A landscape with many peaks, sampled at points; each row gives a point and its height.
From any point a climber takes the steepest step (rise divided by distance) to one of its 2 nearest points. It stops when none of these is higher. Distance is the straight distance between rows; heights are no part of it.
z_139: [ 84 105 117 138 127 101  94 104 131 103  97  78  84  79  78  94  78 106
  94  77  45  77  86 108 108]  height 2.82
z_614: [102 131 122  79  67 120 111 122  68 106  76  80 120 115  73  66 110 106
  88 126 139 147 108 110 100]  height 3.90
z_226: [ 78 120  91  99  95  94 133 105  98 120  81 107 103  85  95 105  95 107
 106 122 107 110  78 100  73]  height 2.27
z_413: [ 61 138  85 111 120 104 162  73 107 150  93 106 107  78  71 123  88 101
  86 148  79 107  90  95  33]  height 4.71
z_269: [111 116  52  78  68  87 153 122  73 135  95 131 108 114 128  66  83 127
  88  96 134 132  37 100  77]  height 7.85
z_964: [ 64  92 117  66 139  94  69  69  97  78  84  57 124  56  94  59 127  86
  86  93  37 134 131 139  95]  height 2.75
z_361: [116  76  68 122 142  69 167 114 109 106  90 141 107  60 121  91 117 133
 102  71  31 129  78 119  72]  height 0.50
z_427: [103 152  87  78  77 109 173  96  64 145  84  91 111  98  70  69  80 121
  70 123 111 139  74  95  42]  height 7.79
z_672: [151  63  93 102 123  63  95 132  93  77  73 123 103  63 118  50 139 146
  93  48  81 107  73 120 148]  height 5.44
z_195: [ 85 101  85 108 136  68  90 116 121 105  96  73 101  91 106  79  95 102
 101  78  63  65  86 118 119]  height 2.56
z_455: [101  68  70 100  94  71  91 116  87 100  88 141 117  99 128 102 137 119
 129  91 140 109  99 117 110]  height 4.31
z_266: [ 82 128 103  54 111  81  88  95  75 107  75  40 130  98  92  66 130  91
  72 131 108 109 122 123 106]  height 3.31
z_937: [ 77  59  95 116  96 108  62  96 112  91 117 105 105 119 119 117 105  73
 135 101 113  87 117 105 109]  height 3.09
z_654: [119  98  41  99 136  45 158 113  95 127 100 132 101  75 130 102 116 127
  93  77  63  95  78 116  78]  height 1.54
z_55: [145  71  94  89 135  67 136 136  99  70  76 115 121  64 134  34 131 126
  92  65  48 131  63 121 129]  height 6.64
z_449: [101 122 114  87  84 118  88 149  95  93 101  85 106 143 113  72  80  91
 105 118 141 105  86  98 134]  height 3.15
z_744: [110  60 102 126 102  81  82  88 107  85  78 131  91  57 101  98 126 137
 111  53  84  98  86 111 115]  height 5.29
z_529: [ 72 104 124  81 131  93  87  39  96  86  69  76 112  34  75  89 125 105
  78  97  38 131 135 124  73]  height 2.63
z_473: [104  99 141 115  90 117  95  75 112  84 120 104  77 101  66 150  77  76
 103 125 104  73 114  62  93]  height 3.49
z_854: [102 116 106  82 142  62 126 106 107 103  72  74 104  57 109  64  94 113
  82  96  41  95  68 111  96]  height 4.55
z_497: [ 81 118 134  85 124 110  63  81 109  83  90  47 102  76  73  68 119  88
  69  85  44 131 148 142 117]  height 2.80
z_205: [126  45 119  79  88 110  28  71  96  40 134  79  88 127 110 134  81  89
 127  87 126  63 109  42 137]  height 3.50
z_736: [109  98  57 114 109  94 105 159 109 109 131 126 105 150 141  90  93  94
 121  84 117  90  91 109 121]  height 6.56
z_927: [119 133  86  76 105  91  89 142  99  86 113  78 101 152 131  81  60  93
 100  96 127  57  68  81 159]  height 2.50
z_164: [ 51 124 103 131 122 122 141  83 123 132 107  98 100  94  60 128  90  80
  98 144  68 112 117 110  56]  height 3.91
z_513: [108  90 120  97  49 145 109 121  68 108 123  92 110 162  79  97  89  79
 118 147 165 121 112  72  70]  height 4.90
z_356: [162  68  70 123 103  83 106 145  83  76 147 156  86 139 124 139  90 114
 134  67 135  67 104  63 127]  height 4.32
z_961: [100  83 116 118  93 106  70 128 115  83 102 111  95 111 115  89  92  96
 124  83 111  95  93 107 131]  height 3.29
z_391: [134  57  82 122 104  80  70 119 100  70 139 121  99 134 117 127  98 105
 134  63 118  50 103  70 137]  height 3.92
z_442: [100 113 125 146 103 130 134 134 142 102  98 120  68  93  90  99  57 103
 103  87  62 112  68 101 102]  height 1.68
z_110: [ 81 115 102  68  81  90 105  48  65 122  62  73 126  71  72 109 141 109
  82 137 130 122 127 107  64]  height 2.15
z_176: [ 90 110 103  65  80 102  73  30  75 107  72  67 112  82  92 130 134  94
  80 129 133  93 145 103  88]  height 2.38
z_824: [122 139 169 130  89 128 109 109 124  86  98  93  63  98  51 120  69  99
  75 101  77  97 112  86 113]  height 3.16
z_232: [ 74  61  94  68  74 146  47  36  89  89  96  96  99  99 121 127 131  72
 111 116 132 103 148 106  87]  height 2.62
z_505: [102 100  89  67  78 101  97 137  69  99  72 105 130 121 120  40 117 121
 108 116 165 130  66 108 122]  height 5.74
z_650: [ 73 107 134 125 113 119  81  78 123  93  94  80  85  75  66 105  94  94
  90  94  61 101 123 118 102]  height 2.99
z_502: [ 97  62 121 107  76 125  44  35 110  67 102 117  71  68  88 132 104 105
 103  63 101  64 109  76  96]  height 2.25
z_734: [115 119 150  98  78 117  62  45 105  79  96  80  76  88  63 137 106  96
  69  95  97  85 150  87 109]  height 3.77
z_664: [100  86 125  80 112  73 117  65  87  79  42 110 115  18  93  86 123 132
  94  97  67 136  81 109  81]  height 5.30
z_133: [108 120  74  59  87  90 132 137  72 114  78 102 118 111 123  39  99 121
  88 108 134 129  46 105 106]  height 6.71
z_178: [102 138 127  75 139  61 108  75  95 106  67  52 106  46  83  78 107 110
  67 112  48  87 107 107  91]  height 4.19
z_134: [107 131 156 122  90 138 106 133 118  87  87  93  78  99  71  86  77  96
  89 102  81 135 105 113 122]  height 3.32
z_638: [ 81 112  86  83 130  63  74  86 101 106  82  57 111  86 106  96 103  96
  99 104  97  53  98 108 118]  height 2.78
z_82: [114  27 107 126  76 114  43  63 113  61 132 145  75  89  97 140 110 105
 126  51 108  72 107  65 100]  height 2.21
z_925: [115 122 137 120  93 109 115 100 119  91  99 111  70  91  73 132  60  96
  99 106  98  70  81  66 103]  height 3.30
z_4: [ 97  94  57  87 103  55 120 104  87 118  80 120 117  88 125 101 123 118
 112 100 124  86  75 105  93]  height 3.51
z_839: [ 98  95 135  96  76 144  60 142  95  86 127  83 112 157 113  77  91  71
 118 128 146 124 119  98 126]  height 2.87
z_206: [ 88  92 105 107  77 127 103 129  99 107 128 102 106 146 102 108  79  71
 124 134 139 103  97  80  85]  height 5.58
z_587: [107 103  60 114  79 112 126 156 101 121 141 138 104 161 139  91  73  90
 118  98 132 114  71  93  94]  height 5.28
z_601: [100  65  94 123  87 110 104 125 113  95 140 134  96 141 111 137  85  74
 142 120 126  91  93  68  83]  height 6.22
z_478: [ 79 126 132 108 114 121  59  71 121  94 106  44  92 101  63 103 110  79
  67  89  55  99 161 130 114]  height 2.88
z_865: [ 90 151 103 105  93 104 149  68  94 143  93  88 109  97  53 131 102  98
  79 151 113  98 117  86  51]  height 5.72
z_542: [ 92  88  78 142 100 105 130 130 127 113 125 147  88 121 111 126  85  89
 127  98  98  95  84  94  84]  height 7.18
z_444: [148  85  65 132 107  96 111 163  94  97 135 155  86 134 134 108  95 112
 120  62 120  89 100 101 130]  height 5.10
z_224: [120  67  97  90  97  85  60  93  97  64 124  89 107 132 118 132  84  93
 133  94 132  45  98  59 141]  height 3.66
z_639: [ 94 136  26  85 101  73 125 114  97 139 145  96 109 152 143 110  56  82
  90  96 114  68  63  89 103]  height 3.89
z_577: [110 115 121  83  50 135 101 124  59 106  97  81 119 150  84  68 100 101
 103 135 173 128 109  93  99]  height 4.34
z_13: [136  70  91 122 103  77  86 132 100  82  85 138  93  88 117  84 122 136
 112  51 106  95  83 113 140]  height 4.89
z_916: [ 63  43  76  89  68 137  54  65  83 110 108  99 125 122 126 114 134  67
 135 131 146 120 131 113  81]  height 2.77
z_804: [ 74 113 104  79  97  93 113  86  81 111  67  84 123  70  82  88 119 107
  97 129 107 132 105 114  75]  height 1.90
z_830: [109  40 100 154  90 102  84  95 119  84 126 164  81  90  97 137 114 106
 135  64  99  89 106  90  98]  height 2.14
z_851: [128  85 113 164  96 124 127 144 143  96 118 149  66 105 103 111  69 108
 118  64  73 103  69  93 107]  height 1.85
z_426: [117 129 146  87  86  90  79  51  90  86  60  85  84  52  70 124 104 119
  73 100 111  82 119  85 111]  height 3.88
z_480: [103 138 136  72 111  77  86  60  94  97  59  63 101  53  72  97 124 113
  64 106  81 104 129 110 103]  height 4.02
z_552: [ 94 106 134 107  78 127  95 124 103  91  84 107  97  98  94  89  92  99
 111 110 117 133 100 106 112]  height 3.52
z_402: [ 78  76 116  99  86 121  66  27 108  82  78 120  79  47  87 130 117 109
 101  84 100  96 119 101  82]  height 2.31
z_265: [ 97  90  48  73 133  30 140  98  82 122  87 113 130  69 132  89 138 117
 103  99  82  91  81 110  69]  height 2.59
z_377: [122  77  63 162 136  86 111 136 118 112 127 119  87  98 100 105 102 120
 105  39  50  67  97 114 114]  height 6.70
z_776: [ 89  38  97  92  77 131  45  83  94  86 129  98 108 137 128 128 109  62
 137 126 139 101 125  87  99]  height 2.92
z_723: [ 86 141  44  80 114  82 122 134 105 132 124  82 106 139 138  73  66  86
  79  99  92  93  62 113 108]  height 3.42
z_298: [111  67 114 162  91 112 115 105 131  92 104 164  73  80  87 129  95 117
 123  75  82  99  78  90  94]  height 2.01
z_922: [113  73 146  85  78 155  37  78 109  62 137  82  73 136  90 125 100  59
  98 111 114 114 160  77 105]  height 2.66
z_119: [105  88  67 162 125  93 133 125 135 120 130 147  77 108 103 127  83 105
 116  66  58  79  89 104  91]  height 8.91
z_267: [ 95 125  57  78  83  95 176  98  73 145  94 115 111  95 108  64  71 120
  79 108  95 149  39  99  46]  height 9.11
z_556: [ 74 123  55  92 118  79 138 115 106 134 107  96 106 108 122  92  84  95
  97 108  87  92  72 111  78]  height 2.86
z_781: [ 67  99  82  59 129  59  88  83  83 111  78  56 132  78 110  72 129  92
  95 123  93  91 105 126  94]  height 3.04
z_536: [ 78 145 118 129 123 122 143 105 133 123 107  93  79 100  67 117  61  87
  83 120  54 103  99 102  79]  height 3.35
z_33: [ 47 113  94 116 137 101 108  91 122 123 105  71 106  92  82 106  96  76
 104 121  56  99 121 125  78]  height 3.34
z_450: [ 99 139 111  53 100 101 109 131  67 104  77  52 134 116  81  32 121 100
  71 127 113 143 106 123 111]  height 3.57
z_703: [112  94 152  90  72 137  51 108  98  64 118  87  87 129  93 106  91  79
 101 115 132 112 133  86 126]  height 2.72
z_689: [ 95  94 109  67  82 133  50  22  93  85  90  75  87  90  99 138 126  81
  80 104 113  78 166  99  96]  height 2.52
z_651: [103 171  95  87  83 102 154  93  80 145  92  84  98 103  77 109  76 104
  67 131 118  97  88  78  62]  height 6.67
z_430: [ 68 104 117  86 105 108  86  28 100  98  70  95  96  46  75 121 130 103
  85 109  82 122 140 116  70]  height 2.46
z_856: [103 119  56  86  82 103 116 137  92 118 141 100 110 170 137  98  61  81
 109 110 141  81  70  75 105]  height 4.51
z_88: [124  84  92 109 142  64 125 125 117  93  87  90 104  67 118  54 108 127
  87  58  26  97  63 120 115]  height 5.31
z_850: [121 108 142  98  91 112  77  41 110  81 122  76  81 102  54 162  90  72
  80 122  99  63 147  59  98]  height 3.67
z_414: [126 114  42 123 120  86 115 149 114 113 155 120  86 156 140 106  61  90
 101  60  87  69  85  98 133]  height 8.49
z_353: [110 132  96  78 106  96 101 154 104  97  92  84  96 127 126  53  76 104
  87  97 113  97  60 106 147]  height 2.81
z_899: [ 93  76 106  92 109  61  86  58  94  88  57 110 102  31 102  97 129 133
 102  78  83  97  86 109  92]  height 5.60
z_30: [ 90  91 128  96  81 150  62  60 111  93 132  74  93 137  78 136 118  52
  88 129  98 113 174 102  93]  height 2.57
z_129: [106  78  86  84  69  90  86 119  74  95  83 127 125 118 128  84 124 117
 125 110 173 109  78  99 117]  height 4.98

Where does a climber stop that starts at each point below?
z_176 -> z_552
z_266 -> z_119
z_925 -> z_55
z_851 -> z_650
z_654 -> z_267
z_804 -> z_736

Call two points neighbours if one is among the 2 nearest of the other. Go from one point of each pair to the other, from neighbour to neighbour, staying as high as possible. Name the lowest point that can't be avoided.
z_449 / z_55 -> z_689
z_736 / z_449 -> z_804
z_650 / z_552 -> z_529
z_119 / z_552 -> z_195
z_55 / z_899 -> z_13
z_899 / z_552 -> z_824
